Points, in no order, along strands that fork, close into loops and pass close to each other.
In the rows, 100 means zero.
Points whose rows are less than 73.7 apart are linked; no others are. Some points are linked to none.
dig: | 136 |  87 |  73 |  93 |  82 |  86 | 112 | 115 |  69 | 137 |  69 |  90 |  86 | 146 |  78 |  73 |  91 | 154 | 105 |  99 | 127 | 115 |  63 |  87 | 132 |
vaf: | 140 | 105 |  70 |  84 | 109 |  55 |  98 | 131 |  56 |  94 |  68 | 110 | 103 | 154 |  77 |  71 |  40 |  83 |  85 |  85 | 107 |  91 |  87 |  79 | 167 |
kelaz: | 107 |  83 |  30 | 114 |  78 |  89 | 114 | 114 |  74 |  95 |  86 |  93 |  82 | 127 | 121 | 109 | 124 |  87 |  75 | 130 | 126 | 110 |  94 |  97 |  93 |
Bape: | 100 | 106 | 129 | 106 | 120 | 118 |  88 |  56 | 120 | 107 | 111 | 119 | 102 |  59 |  80 |  94 |  92 | 113 | 141 |  63 |  97 |  92 | 103 | 100 |  80 |
lalo: | 149 |  65 | 120 |  92 | 132 | 105 | 123 | 102 |  98 | 109 |  85 | 108 |  81 | 130 |  82 |  94 | 130 | 139 | 123 |  92 | 148 |  67 |  77 | 111 |  88 |
dib: | 160 |  77 |  86 |  79 | 105 |  93 | 123 |  88 |  68 | 120 |  74 | 110 | 127 | 131 |  80 |  65 |  72 | 140 |  98 |  72 | 107 | 144 |  92 |  72 | 118 |
pitig: | 126 | 113 |  77 |  80 |  82 |  88 |  92 | 114 |  68 | 139 |  66 |  94 |  74 | 150 |  49 |  57 |  72 | 140 | 111 | 105 | 121 | 101 |  62 |  96 | 148 |
Vivi: | 150 |  76 |  93 |  72 | 113 |  69 | 125 | 118 |  70 | 103 |  83 | 112 | 101 | 155 |  91 |  81 |  69 | 115 |  97 |  95 | 122 |  87 |  78 |  89 | 134 |
zam: |  68 | 138 | 137 | 127 | 103 | 120 |  75 |  98 | 132 | 110 | 117 |  71 | 118 |  66 |  90 | 101 |  72 |  88 |  98 |  80 |  61 |  87 |  82 | 129 |  98 |
Visep: |  62 | 105 | 152 | 103 |  85 | 115 |  95 | 151 | 138 |  97 | 135 |  84 | 115 | 104 | 153 | 109 |  73 |  83 |  62 |  98 |  77 |  83 | 116 | 116 |  78 |
mip: |  60 | 133 | 143 | 115 | 100 | 113 |  79 | 120 | 133 |  90 | 122 |  77 | 121 |  77 |  95 | 113 |  73 |  73 |  88 |  94 |  54 |  84 |  92 | 122 | 105 |
mefis: | 142 |  78 |  63 |  90 |  94 |  64 | 116 |  88 |  70 |  84 |  80 | 124 | 108 | 123 |  91 |  87 |  80 |  84 |  96 |  96 | 105 | 120 |  99 |  79 | 111 |
rin: |  73 | 104 | 101 |  87 |  78 |  84 |  90 | 128 | 102 |  72 | 131 | 122 | 114 |  81 | 152 | 118 |  48 |  33 |  59 | 101 |  76 | 102 | 131 |  73 | 114 |
sir: |  93 | 132 |  88 | 106 | 100 |  90 |  65 |  58 | 106 |  99 |  59 |  88 |  92 |  77 |  36 |  74 | 132 |  93 | 129 | 110 |  81 | 114 |  94 | 116 | 121 |
Tosi: | 110 | 108 |  74 | 102 |  86 |  88 |  80 |  66 |  99 | 102 |  71 |  97 |  80 |  84 |  42 |  80 | 126 | 106 | 130 | 113 |  98 | 106 |  85 | 119 | 110 |
dutu: |  70 |  68 | 133 |  91 |  89 |  95 |  97 | 120 | 113 | 105 | 144 | 110 |  85 | 101 | 181 |  99 |  94 |  63 |  91 | 103 | 112 |  72 | 113 | 107 |  70 |
sevup: |  66 |  75 | 147 |  89 | 129 | 104 | 112 | 104 | 119 |  90 | 132 | 108 | 107 | 118 | 150 |  94 | 143 |  85 |  98 | 102 | 108 |  64 | 131 |  98 |  61 |
rido: |  64 | 112 | 116 | 103 | 101 | 105 | 100 | 111 | 119 |  92 | 133 |  92 | 110 |  99 | 119 | 120 | 112 |  81 |  95 | 114 |  83 |  91 | 114 | 119 |  83 |
Ril: |  76 | 107 | 142 |  91 |  77 |  92 |  72 | 147 | 131 |  80 | 127 | 106 | 100 |  75 | 121 | 106 |  37 |  57 |  73 | 105 |  71 |  72 | 110 | 108 | 107 |
selob: |  58 | 131 |  61 | 120 |  73 | 100 |  62 | 117 |  88 |  85 | 108 |  97 |  90 |  78 | 128 | 121 |  66 |  39 |  79 | 141 |  86 | 103 | 117 | 103 | 116 |
vip: | 126 | 102 |  53 |  95 |  88 |  83 | 114 |  92 |  72 |  98 |  62 |  91 | 119 | 125 |  69 |  81 |  98 | 115 |  84 | 111 |  90 | 145 |  90 |  85 | 126 |
teda: |  90 | 135 |  74 | 104 |  89 |  83 |  82 |  76 |  84 |  84 |  93 | 103 | 110 |  56 |  98 | 107 |  78 |  58 | 102 | 115 |  62 | 152 | 122 |  84 | 128 |
dile: | 130 |  87 |  67 |  97 |  89 |  73 | 110 |  78 |  87 |  91 |  87 | 111 |  92 | 100 |  86 |  95 | 104 | 104 | 117 | 105 | 105 | 110 |  98 |  98 | 101 |
zokaz: | 106 |  89 | 108 | 110 | 115 | 134 | 113 |  77 | 105 | 126 |  89 |  85 | 122 |  90 |  79 | 109 | 152 | 170 | 111 |  74 | 109 | 125 |  91 |  97 |  75 |
Zofe: | 120 |  86 |  46 | 109 |  85 |  89 | 121 | 125 |  69 | 103 |  72 |  81 |  93 | 149 |  99 |  94 | 115 | 121 |  73 | 124 | 114 | 120 |  80 |  88 | 109 |
Ziseg: |  63 |  92 |  80 | 114 |  71 | 101 |  93 | 133 | 100 | 107 | 129 |  96 |  85 | 104 | 173 | 118 | 104 |  61 |  84 | 125 | 116 |  94 | 116 | 116 |  74 |
dure: |  92 | 106 | 131 | 124 | 134 | 138 |  95 |  65 | 116 | 114 | 119 | 109 | 101 |  73 |  94 | 104 | 114 | 127 | 136 |  46 | 114 |  78 |  88 | 105 |  67 |
dep: | 115 |  96 |  84 |  83 | 101 |  68 | 115 |  71 |  82 |  69 | 104 | 135 | 109 |  76 | 104 | 107 |  78 |  67 | 105 |  81 |  88 | 118 | 124 |  71 | 106 |
rotop: |  72 | 118 | 107 | 144 |  87 | 129 |  82 | 117 | 137 | 146 | 117 |  63 |  95 |  52 | 115 | 101 |  95 | 117 | 111 |  56 | 105 |  77 |  56 | 137 |  81 |
vafav: |  78 | 102 | 140 |  80 | 107 |  90 | 105 |  87 | 103 |  77 | 138 | 127 | 110 |  80 | 121 | 117 |  65 |  75 |  91 |  87 |  72 |  98 | 133 |  71 |  97 |
Kuvip: | 114 | 123 |  71 |  95 |  95 |  73 |  93 | 116 |  70 |  94 |  52 |  94 |  73 | 149 |  36 |  70 |  78 |  90 |  95 | 132 | 102 |  86 |  81 |  82 | 153 |
voveg: | 122 |  77 |  83 | 106 |  97 | 104 | 126 | 106 |  85 | 120 |  86 |  83 | 104 | 121 | 100 | 119 | 152 | 157 |  91 | 107 | 117 | 124 |  84 | 103 |  84 |
dol: |  67 | 138 |  86 | 146 |  75 | 127 |  66 | 114 | 130 | 138 | 107 |  60 |  87 |  53 | 107 | 105 |  94 | 107 | 114 |  77 |  96 |  94 |  65 | 144 |  95 |
sal: |  82 | 106 |  76 |  93 | 106 |  85 | 109 | 117 |  95 |  52 |  91 | 106 | 112 | 132 |  91 | 113 | 131 |  61 |  81 | 139 |  84 |  88 | 136 |  87 | 117 |
fufud: |  85 | 113 |  92 |  98 |  97 |  85 | 100 |  81 |  96 |  88 | 111 | 107 | 114 |  87 |  91 | 120 | 104 |  82 | 109 | 107 |  77 | 118 | 121 |  99 | 103 |
kepa: |  76 | 111 | 101 | 139 | 104 | 115 |  91 | 109 | 125 | 121 | 114 |  85 |  90 |  75 | 113 | 110 | 123 | 105 | 128 |  59 | 116 |  59 |  63 | 135 |  74 |
Bimi: |  91 |  97 |  32 | 115 |  73 |  89 |  97 | 101 |  80 |  85 |  85 | 101 |  81 | 111 | 116 | 111 | 111 |  64 |  81 | 136 | 116 | 105 | 109 | 100 |  99 |
gukel: | 120 | 127 | 105 |  77 | 121 |  82 | 111 | 109 |  93 |  66 |  64 |  93 | 107 | 127 |  30 |  90 | 113 | 101 | 101 | 128 |  81 |  99 | 108 |  95 | 150 |
kavi: |  92 | 132 |  58 | 106 |  93 |  82 |  85 |  84 |  80 |  69 |  84 | 103 | 105 |  82 |  84 | 105 |  93 |  57 |  97 | 127 |  69 | 137 | 125 |  79 | 131 |
Fozaf: | 138 | 105 | 117 |  85 | 122 | 108 |  99 |  80 | 100 | 102 |  66 | 102 | 115 | 107 |  27 |  68 | 110 | 142 | 125 |  95 |  98 | 110 |  94 | 107 | 122 |
Nodud: |  78 | 103 | 132 | 116 | 100 | 101 |  79 |  95 | 126 | 103 | 132 | 107 |  94 |  64 | 112 | 110 |  71 |  86 | 119 |  79 |  97 |  61 |  87 | 117 |  81 |
rutel: | 104 |  93 |  90 | 108 |  94 |  96 | 102 |  75 | 107 |  98 | 105 | 106 |  92 |  89 |  94 | 107 | 123 | 104 | 122 |  94 | 116 |  99 |  94 | 115 |  81 |
Laner: | 140 |  89 | 122 |  86 | 130 | 130 | 118 |  74 |  98 | 114 |  70 | 102 | 127 | 113 |  44 |  83 | 123 | 159 | 116 |  83 | 105 | 112 |  92 | 101 | 104 |
kote: |  77 | 109 | 155 |  88 | 118 | 114 | 109 |  79 | 112 |  79 | 137 | 114 | 122 |  91 | 116 | 124 |  75 |  99 |  87 |  81 |  75 | 103 | 126 |  79 |  76 |
Suvo: |  93 | 107 |  70 | 117 |  86 | 116 |  86 |  74 | 119 | 131 |  75 |  72 |  89 |  65 |  61 |  91 | 159 | 138 | 130 |  71 | 115 | 107 |  73 | 120 |  89 |
dip: | 125 | 112 |  73 |  91 |  76 |  91 |  81 | 103 |  80 | 132 |  47 |  77 |  71 | 134 |  33 |  47 |  96 | 139 | 115 | 115 | 109 | 115 |  68 |  98 | 144 |
Pofoz: |  94 | 126 |  41 | 105 | 106 |  65 |  81 |  93 |  74 |  48 |  70 | 104 |  87 |  85 |  72 | 103 |  91 |  36 |  83 | 133 |  80 | 115 | 119 |  64 | 146 |
sem: |  69 | 131 | 124 | 130 | 115 | 138 |  91 |  89 | 132 | 119 | 117 |  74 | 126 |  64 |  91 | 102 |  97 | 115 | 113 |  57 |  76 |  91 |  76 | 120 |  81 |
Miz: | 126 | 133 | 105 |  81 | 114 |  89 |  96 | 101 |  92 |  90 |  47 |  90 |  98 | 131 |  22 |  72 | 106 | 118 | 103 | 122 |  90 |  96 |  88 | 105 | 153 |
biz: | 124 |  90 | 102 |  99 | 121 | 135 | 108 |  79 | 106 | 125 |  71 |  86 | 125 | 101 |  60 |  87 | 143 | 164 | 117 |  76 | 110 | 124 |  88 | 104 |  92 |
bapak: | 105 |  76 | 124 |  85 | 128 |  99 | 115 |  89 | 113 |  82 | 113 | 113 | 100 | 114 | 104 | 106 | 140 |  97 | 120 |  95 | 129 |  60 | 103 | 107 |  67 |
tuf: | 126 |  78 | 121 | 101 | 146 | 116 | 121 |  91 | 108 |  97 |  94 | 112 |  94 | 115 |  92 | 102 | 148 | 127 | 126 |  88 | 140 |  66 |  91 | 108 |  72 |
tez: |  83 |  85 | 147 | 109 |  85 | 101 |  78 | 122 | 129 | 100 | 136 | 107 |  82 |  75 | 142 | 106 |  54 |  81 |  98 |  88 |  98 |  60 |  93 | 118 |  78 |
nar: | 118 | 140 |  93 |  81 | 109 |  77 |  83 | 117 |  71 |  97 |  43 |  91 |  78 | 139 |  27 |  65 |  75 | 100 |  95 | 132 |  84 |  98 |  83 |  90 | 181 |
Dapem: | 119 |  86 |  69 | 111 |  82 | 107 | 103 |  92 | 100 | 130 |  70 |  80 |  84 |  95 |  66 |  86 | 147 | 157 | 117 |  83 | 126 | 114 |  72 | 110 | 100 |
velet: | 151 |  61 |  77 |  85 | 100 |  94 | 123 |  83 |  72 | 122 |  82 | 116 | 107 | 113 |  96 |  76 |  97 | 141 | 106 |  84 | 120 | 143 |  85 |  79 | 106 |
para: |  70 |  95 |  79 | 114 |  80 | 111 | 109 | 122 | 101 | 104 | 120 |  88 | 100 | 109 | 159 | 123 | 121 |  81 |  80 | 121 | 110 | 115 | 116 | 114 |  75 |
Tuzom: |  81 |  92 |  77 | 118 |  88 | 111 | 110 | 110 | 106 | 118 | 118 |  78 |  91 | 109 | 145 | 126 | 154 | 109 |  90 | 115 | 120 | 106 |  99 | 118 |  72 |
pavin: |  86 | 106 | 145 |  96 | 125 | 123 | 124 |  70 | 112 |  84 | 128 | 109 | 132 | 100 | 107 | 122 | 103 | 120 |  95 |  89 |  84 | 112 | 121 |  86 |  70 |
Ped: | 137 |  93 |  62 |  80 | 109 |  63 | 116 |  89 |  76 |  65 |  89 | 122 | 116 | 107 |  89 | 102 |  88 |  67 |  93 |  97 |  93 | 123 | 117 |  67 | 122 |
Birig: | 143 |  99 | 126 |  71 | 134 |  87 | 121 | 100 | 108 |  78 |  77 | 126 | 107 | 128 |  39 |  99 | 105 | 116 | 120 | 111 | 112 |  65 | 103 | 107 | 123 |
bobel: |  75 |  66 |  97 |  84 |  98 |  83 | 111 | 123 |  94 |  95 | 123 | 118 | 102 | 116 | 180 |  91 | 122 |  44 |  78 | 121 | 109 |  85 | 139 |  82 |  74 |
zuta: |  78 |  83 |  91 |  84 |  95 |  71 | 103 | 109 |  98 |  65 | 120 | 133 | 100 | 103 | 128 | 113 |  97 |  41 |  92 | 107 |  98 |  76 | 136 |  81 |  99 |
gupom: | 131 |  66 |  71 |  98 |  92 |  97 | 131 | 126 |  75 | 117 |  85 |  78 |  99 | 154 | 114 | 111 | 143 | 143 |  78 | 117 | 122 | 122 |  78 |  93 |  95 |
Refat: | 104 |  87 |  67 | 111 |  71 |  91 | 100 |  88 |  93 | 119 | 122 | 112 |  71 |  78 | 150 | 111 |  98 |  88 | 112 | 101 | 124 | 112 |  98 | 108 |  76 |
nifi: | 153 |  59 |  87 |  95 | 102 | 101 | 118 |  72 |  78 | 121 |  84 | 111 |  83 |  92 |  99 |  88 | 120 | 156 | 121 |  86 | 132 | 133 |  87 |  86 |  88 |
Bel: |  81 | 103 |  95 | 129 |  94 | 107 |  93 |  94 | 110 | 115 | 113 |  88 |  90 |  80 | 110 | 116 | 120 | 110 | 122 |  84 | 111 |  86 |  84 | 129 |  78 |
fitar: |  82 | 111 |  93 | 110 |  92 | 131 |  90 |  67 | 106 | 133 | 106 |  81 | 125 |  60 |  93 | 104 | 114 | 141 | 113 |  83 |  80 | 152 | 101 | 114 |  82 |
vebef: |  84 | 124 |  89 | 104 |  66 |  92 |  72 |  88 |  96 | 103 | 118 | 115 |  92 |  56 | 122 | 106 |  38 |  60 | 102 | 100 |  72 | 126 | 109 | 105 | 116 |
vinen: |  87 |  93 | 141 | 113 | 112 | 108 |  79 |  72 | 120 |  96 | 132 | 127 |  94 |  60 | 102 | 106 |  70 | 104 | 126 |  72 |  92 |  76 | 104 | 104 |  81 |
Bep: |  86 | 135 | 105 |  99 | 109 |  99 |  85 |  70 | 105 |  87 |  99 |  97 | 116 |  78 |  64 | 105 | 115 |  91 | 120 | 100 |  64 | 115 | 111 | 104 | 109 |
Gon: | 122 |  96 | 131 |  75 | 132 |  90 | 118 |  83 | 109 |  65 |  95 | 125 | 115 | 110 |  60 | 114 | 115 |  98 | 120 | 103 |  99 |  75 | 121 |  89 | 104 |
latuz: | 113 |  98 |  40 | 104 |  79 |  71 | 100 | 117 |  68 |  74 |  61 |  97 |  70 | 148 |  60 |  77 |  83 |  79 |  86 | 134 | 116 |  84 |  90 |  76 | 141 |
deba: | 139 |  91 | 121 |  71 | 121 |  98 | 123 | 130 |  85 | 130 |  80 |  96 |  97 | 162 |  69 |  92 |  92 | 149 | 104 | 102 | 135 |  73 |  76 | 113 | 132 |
salo: |  83 | 119 | 147 | 112 |  85 | 108 |  70 | 146 | 141 |  89 | 119 |  85 | 106 |  69 | 104 | 103 |  45 |  73 |  69 | 102 |  65 |  74 |  89 | 129 | 100 |
Gam: |  82 | 138 |  99 | 105 | 107 |  90 |  67 |  58 | 107 |  97 |  81 |  96 | 108 |  58 |  53 |  84 | 116 |  86 | 131 | 106 |  67 | 121 | 109 | 106 | 119 |
duvoz: |  81 |  94 |  61 |  87 | 105 |  68 | 110 | 127 |  92 |  40 |  92 | 115 | 109 | 125 | 104 | 106 | 117 |  38 |  74 | 132 |  87 |  89 | 142 |  68 | 122 |
pude: |  89 |  99 | 131 | 137 | 116 | 148 |  96 |  82 | 122 | 135 | 127 |  88 |  94 |  62 | 127 | 105 | 111 | 138 | 120 |  35 | 118 |  90 |  69 | 109 |  64 |
dugen: | 164 |  80 | 116 |  62 | 132 |  78 | 130 | 108 |  79 |  95 |  83 | 127 | 104 | 146 |  84 |  83 |  67 | 116 |  99 |  93 | 123 |  81 | 100 |  80 | 135 |
duk: | 146 |  77 | 120 |  87 | 131 | 113 | 125 | 118 |  92 | 124 |  78 |  89 |  92 | 146 |  77 |  94 | 124 | 161 | 110 |  93 | 145 |  72 |  66 | 111 | 102 |
sov: | 110 | 127 | 101 |  88 | 119 |  84 | 106 |  80 |  98 |  74 |  79 |  98 | 119 |  96 |  45 | 100 | 118 |  96 | 116 | 120 |  69 | 111 | 115 |  96 | 122 |
Buku: | 101 |  94 |  26 | 114 |  78 |  73 |  98 | 109 |  75 |  68 |  68 | 103 |  69 | 129 |  86 |  91 | 101 |  62 |  82 | 148 | 116 |  88 |  96 |  87 | 122 |
suvep: |  64 | 143 |  74 | 124 |  79 |  83 |  56 |  88 | 100 |  81 |  81 |  93 |  80 |  71 |  77 | 108 |  96 |  55 | 110 | 135 |  77 |  91 | 105 | 107 | 123 |
Volim: |  71 |  98 | 166 |  97 | 133 | 108 |  96 |  90 | 128 |  69 | 138 | 121 | 114 |  92 | 105 | 113 |  93 |  84 | 113 |  74 |  97 |  44 | 114 |  96 |  80 |
fulu: |  50 | 105 | 127 |  98 |  95 | 103 |  94 | 139 | 124 |  87 | 133 |  97 | 116 | 108 | 151 | 108 |  94 |  65 |  72 | 111 |  75 |  78 | 133 | 108 |  89 |
buv: | 135 |  62 | 106 | 102 | 111 | 112 | 110 |  66 |  91 | 123 | 101 | 123 |  79 |  85 | 108 | 103 | 125 | 151 | 127 |  78 | 135 | 117 |  91 |  87 |  78 |
Tisa: | 113 | 107 |  26 | 118 |  62 |  92 |  88 |  83 |  77 | 107 |  54 |  90 |  64 | 104 |  67 |  77 | 107 | 102 |  94 | 133 | 110 | 126 |  83 |  95 | 117 |
Teman: |  83 | 110 |  97 | 107 |  62 |  90 |  78 | 105 | 101 | 104 | 124 | 114 |  83 |  68 | 132 | 119 |  52 |  65 |  96 | 106 |  92 | 103 | 105 | 112 |  96 |
Vesin: | 163 |  76 | 107 |  66 | 119 | 108 | 116 |  82 |  79 | 126 |  67 | 115 | 118 | 126 |  59 |  62 |  68 | 150 | 111 |  82 | 102 | 128 |  90 |  83 | 136 |
tibav: |  89 | 107 | 123 | 109 | 124 | 143 | 112 |  71 | 111 | 114 | 104 |  92 | 140 |  90 |  84 | 116 | 136 | 142 | 112 |  75 |  93 | 117 |  98 | 106 |  71 |
Zat: | 138 | 110 | 126 |  67 | 125 | 115 | 112 | 119 |  86 | 146 |  70 |  94 | 106 | 149 |  56 |  76 |  80 | 166 | 109 |  91 | 129 |  78 |  73 | 110 | 140 |
ludi: | 144 |  78 |  68 |  94 |  90 |  69 | 113 | 115 |  71 | 107 |  74 | 106 |  81 | 143 |  83 |  77 |  88 | 125 | 105 | 100 | 130 |  97 |  76 |  91 | 125 |
vevep: |  89 | 103 |  42 |  97 | 102 |  61 |  88 | 120 |  82 |  40 |  85 | 118 |  95 |  96 |  99 | 106 |  98 |  28 |  76 | 128 |  90 |  93 | 130 |  62 | 134 |
Bisov: |  69 | 126 | 112 | 123 | 114 | 142 |  90 |  83 | 122 | 128 | 108 |  73 | 129 |  68 |  90 | 110 | 116 | 135 | 118 |  69 |  82 | 118 |  83 | 121 |  77 |
Firid: |  90 | 108 | 110 |  77 | 103 |  69 | 101 |  85 | 101 |  61 | 128 | 130 | 108 |  64 | 116 | 117 |  67 |  52 | 105 |  83 |  69 | 112 | 130 |  60 | 116 |
Vose: |  95 | 113 | 130 | 110 |  61 | 131 |  94 | 156 | 122 | 129 | 122 |  74 | 109 |  87 | 143 | 121 |  53 | 103 |  54 | 102 |  87 | 112 |  91 | 130 |  78 |
bamuk: |  86 |  88 | 143 | 129 | 118 | 142 | 102 | 102 | 117 | 133 | 135 |  80 |  83 |  71 | 155 | 125 | 116 | 136 |  95 |  60 | 120 |  99 |  77 |  98 |  57 |
tata: |  85 | 105 |  79 | 100 | 102 |  82 | 107 |  99 |  96 |  66 | 100 | 102 | 106 | 104 |  90 | 117 | 119 |  74 |  95 | 126 |  81 |  99 | 120 |  99 | 107 |
tisur: |  84 |  87 | 155 | 114 | 100 | 125 |  97 | 110 | 127 | 112 | 141 |  95 |  86 |  79 | 157 | 109 |  75 | 105 |  87 |  78 | 112 |  70 |  93 | 114 |  61 |
bal: | 117 |  55 | 122 |  70 | 136 |  99 | 146 |  96 |  85 |  87 | 120 | 111 | 112 | 141 | 153 |  99 | 136 |  92 |  84 | 107 | 115 | 103 | 121 |  70 |  66 |
sas: |  51 |  85 | 105 |  90 |  89 |  90 |  97 | 138 | 111 |  85 | 132 | 113 | 109 | 109 | 168 | 100 |  98 |  44 |  71 | 125 |  88 |  78 | 145 |  91 |  89 |
voz: |  60 | 144 |  90 | 122 |  74 |  94 |  53 | 107 | 100 |  86 | 107 |  93 |  81 |  66 |  97 | 115 |  67 |  56 |  92 | 132 |  72 |  98 | 109 | 118 | 118 |
malol: |  72 | 128 |  98 | 115 |  70 | 121 |  84 | 105 | 106 | 132 | 120 |  83 | 105 |  65 | 119 | 119 |  74 | 106 |  92 |  97 |  78 | 130 |  94 | 127 |  86 |
bosas: |  86 | 134 | 109 | 119 |  59 | 118 |  67 | 117 | 115 | 124 | 109 |  75 | 100 |  56 | 119 | 105 |  42 |  93 |  83 | 105 |  73 | 133 |  98 | 133 | 103 |
bopun: |  81 |  84 | 130 | 106 | 130 | 112 | 110 |  99 | 122 |  92 | 129 | 103 | 104 | 114 | 128 | 111 | 143 |  97 | 114 |  95 | 119 |  62 | 108 | 111 |  59 |
lenuf: |  84 |  63 | 112 |  86 | 112 |  95 | 123 | 116 | 105 |  89 | 121 | 110 |  91 | 130 | 160 |  92 | 146 |  73 |  94 | 122 | 123 |  68 | 128 |  96 |  66 |
Firiv: | 153 |  98 | 108 |  68 | 111 |  99 |  99 |  89 |  94 | 120 |  63 | 110 | 101 | 122 |  42 |  61 |  77 | 144 | 121 |  94 | 108 | 106 |  92 | 105 | 146 |
kefaz: |  70 |  85 | 172 |  97 | 137 | 135 | 105 |  85 | 123 |  84 | 141 | 117 | 104 |  94 | 135 | 109 |  96 | 101 |  96 |  73 | 105 |  58 | 110 |  91 |  61 |
fosu: |  70 | 136 |  67 | 122 |  76 | 101 |  64 |  76 | 103 | 108 |  81 |  86 |  75 |  69 |  74 | 100 | 111 |  78 | 123 | 117 |  89 | 104 |  96 | 126 | 105 |
Rabe: | 132 |  78 |  64 | 100 |  78 |  97 | 108 | 103 |  76 | 135 |  66 |  83 |  86 | 116 |  65 |  72 | 122 | 166 | 113 |  91 | 125 | 123 |  73 |  92 | 115 |
mapu: |  84 | 106 | 118 | 112 |  71 | 125 |  94 | 126 | 112 | 131 | 134 |  85 |  99 |  79 | 159 | 121 |  65 | 101 |  74 |  95 |  92 | 117 |  96 | 123 |  77 |
nes: |  90 |  81 | 163 | 117 | 125 | 146 | 103 |  99 | 118 | 121 | 142 |  90 |  83 |  88 | 170 | 114 | 105 | 115 |  87 |  67 | 118 |  83 |  87 |  96 |  49 |
lunil: |  92 |  98 | 155 | 103 |  69 | 129 | 100 | 165 | 135 | 107 | 124 |  75 | 107 |  89 | 156 | 102 |  56 |  87 |  42 | 110 |  85 |  96 | 100 | 123 |  79 |
teve: |  64 | 100 | 128 | 119 | 109 | 121 | 105 | 116 | 129 | 105 | 137 |  84 | 107 | 101 | 137 | 120 | 128 |  94 |  99 |  95 | 102 |  71 |  98 | 117 |  69 |
guki: | 115 |  54 | 106 |  74 | 121 |  83 | 131 | 116 |  92 |  82 | 109 | 110 | 100 | 147 | 155 |  88 | 144 |  76 |  86 | 122 | 121 |  88 | 125 |  78 |  77 |
Modo: |  93 | 112 |  67 | 109 |  73 |  91 |  72 |  63 |  95 | 112 |  88 | 101 |  81 |  64 |  79 |  89 | 103 |  97 | 127 | 101 |  96 | 124 |  98 | 116 | 106 |
Depa: |  91 |  91 | 121 | 105 |  65 |  92 |  82 | 132 | 114 | 109 | 130 | 109 |  74 |  66 | 148 | 106 |  39 |  70 |  89 |  98 | 102 |  82 |  97 | 122 |  88 |
Kulo: |  93 | 112 |  70 | 102 |  82 | 119 |  82 |  65 | 100 | 125 |  82 |  79 | 116 |  70 |  75 |  91 | 131 | 131 | 117 |  98 |  79 | 163 | 104 | 110 |  96 |
nofad: |  95 |  85 |  74 | 115 |  98 | 109 | 119 | 110 | 102 | 116 |  90 |  72 |  94 | 116 | 106 | 126 | 168 | 141 |  97 | 107 | 124 | 108 |  83 | 109 |  73 |
Zus: | 121 |  66 | 111 |  76 | 123 | 100 | 147 |  82 |  83 |  87 | 109 | 108 | 125 | 130 | 138 | 109 | 122 | 104 |  79 |  99 | 111 | 125 | 115 |  66 |  74 |
Mam: |  71 | 104 | 131 |  80 |  77 |  80 |  81 | 146 | 121 |  71 | 133 | 116 |  96 |  70 | 138 | 109 |  37 |  43 |  73 | 103 |  61 |  86 | 129 |  81 | 119 |
vipe: | 101 |  87 | 100 |  87 | 105 | 103 | 137 |  81 |  88 |  95 | 118 | 107 | 130 | 114 | 135 | 117 | 109 |  99 |  80 |  94 |  97 | 145 | 115 |  75 |  75 |
defo: | 123 | 100 |  39 | 109 |  70 |  95 |  92 |  96 |  77 | 118 |  51 |  83 |  69 | 120 |  50 |  67 | 102 | 122 | 100 | 122 | 111 | 121 |  75 |  97 | 129 |
ridaf: |  64 | 112 |  43 | 113 |  74 |  90 |  83 | 116 |  84 |  81 | 108 | 110 |  97 |  90 | 139 | 120 |  85 |  31 |  74 | 134 |  98 | 104 | 130 |  84 | 111 |
nukoz: |  97 | 108 | 120 | 100 | 122 | 118 | 122 |  73 | 103 |  93 | 109 | 100 | 135 | 101 |  90 | 123 | 127 | 125 | 102 |  97 |  85 | 122 | 110 |  98 |  73 |
fup: | 156 |  81 | 129 |  69 | 140 |  95 | 122 |  87 |  88 |  91 |  82 | 134 | 109 | 122 |  52 |  84 |  81 | 128 | 113 |  99 | 114 |  87 | 109 |  90 | 122 |
ziza: |  96 |  93 | 149 |  76 | 139 |  94 | 113 |  82 | 117 |  59 | 121 | 134 | 113 |  94 |  88 | 118 | 106 |  81 | 115 |  88 |  97 |  65 | 127 |  76 |  86 |

A fork is a point with three links, a tip a point with one. Leave the first point through the second and follow the links. Name the first fork or tip that comes.
Ziseg / para: Bep
tisur / nes: tez
zokaz / biz: buv
dile / rutel: dol

How many points has the smallest loop of links through each point below? Write 0 if it is on no loop.
tisur: 9
fulu: 8
sir: 0

Name the points in between on the shortest way along the links from the first point to the second, in order.
dure / vebef: Bape vinen Nodud tez Depa Teman
guki / Visep: lenuf bobel sas fulu
kavi / Bep: Pofoz vevep duvoz sal tata fufud
defo / Volim: dip pitig dig ludi Vivi dugen fup Birig Gon ziza
sevup / deba: bopun bapak tuf lalo duk
fitar / dile: Bisov tibav nukoz pavin kote vafav Firid dep Ped mefis
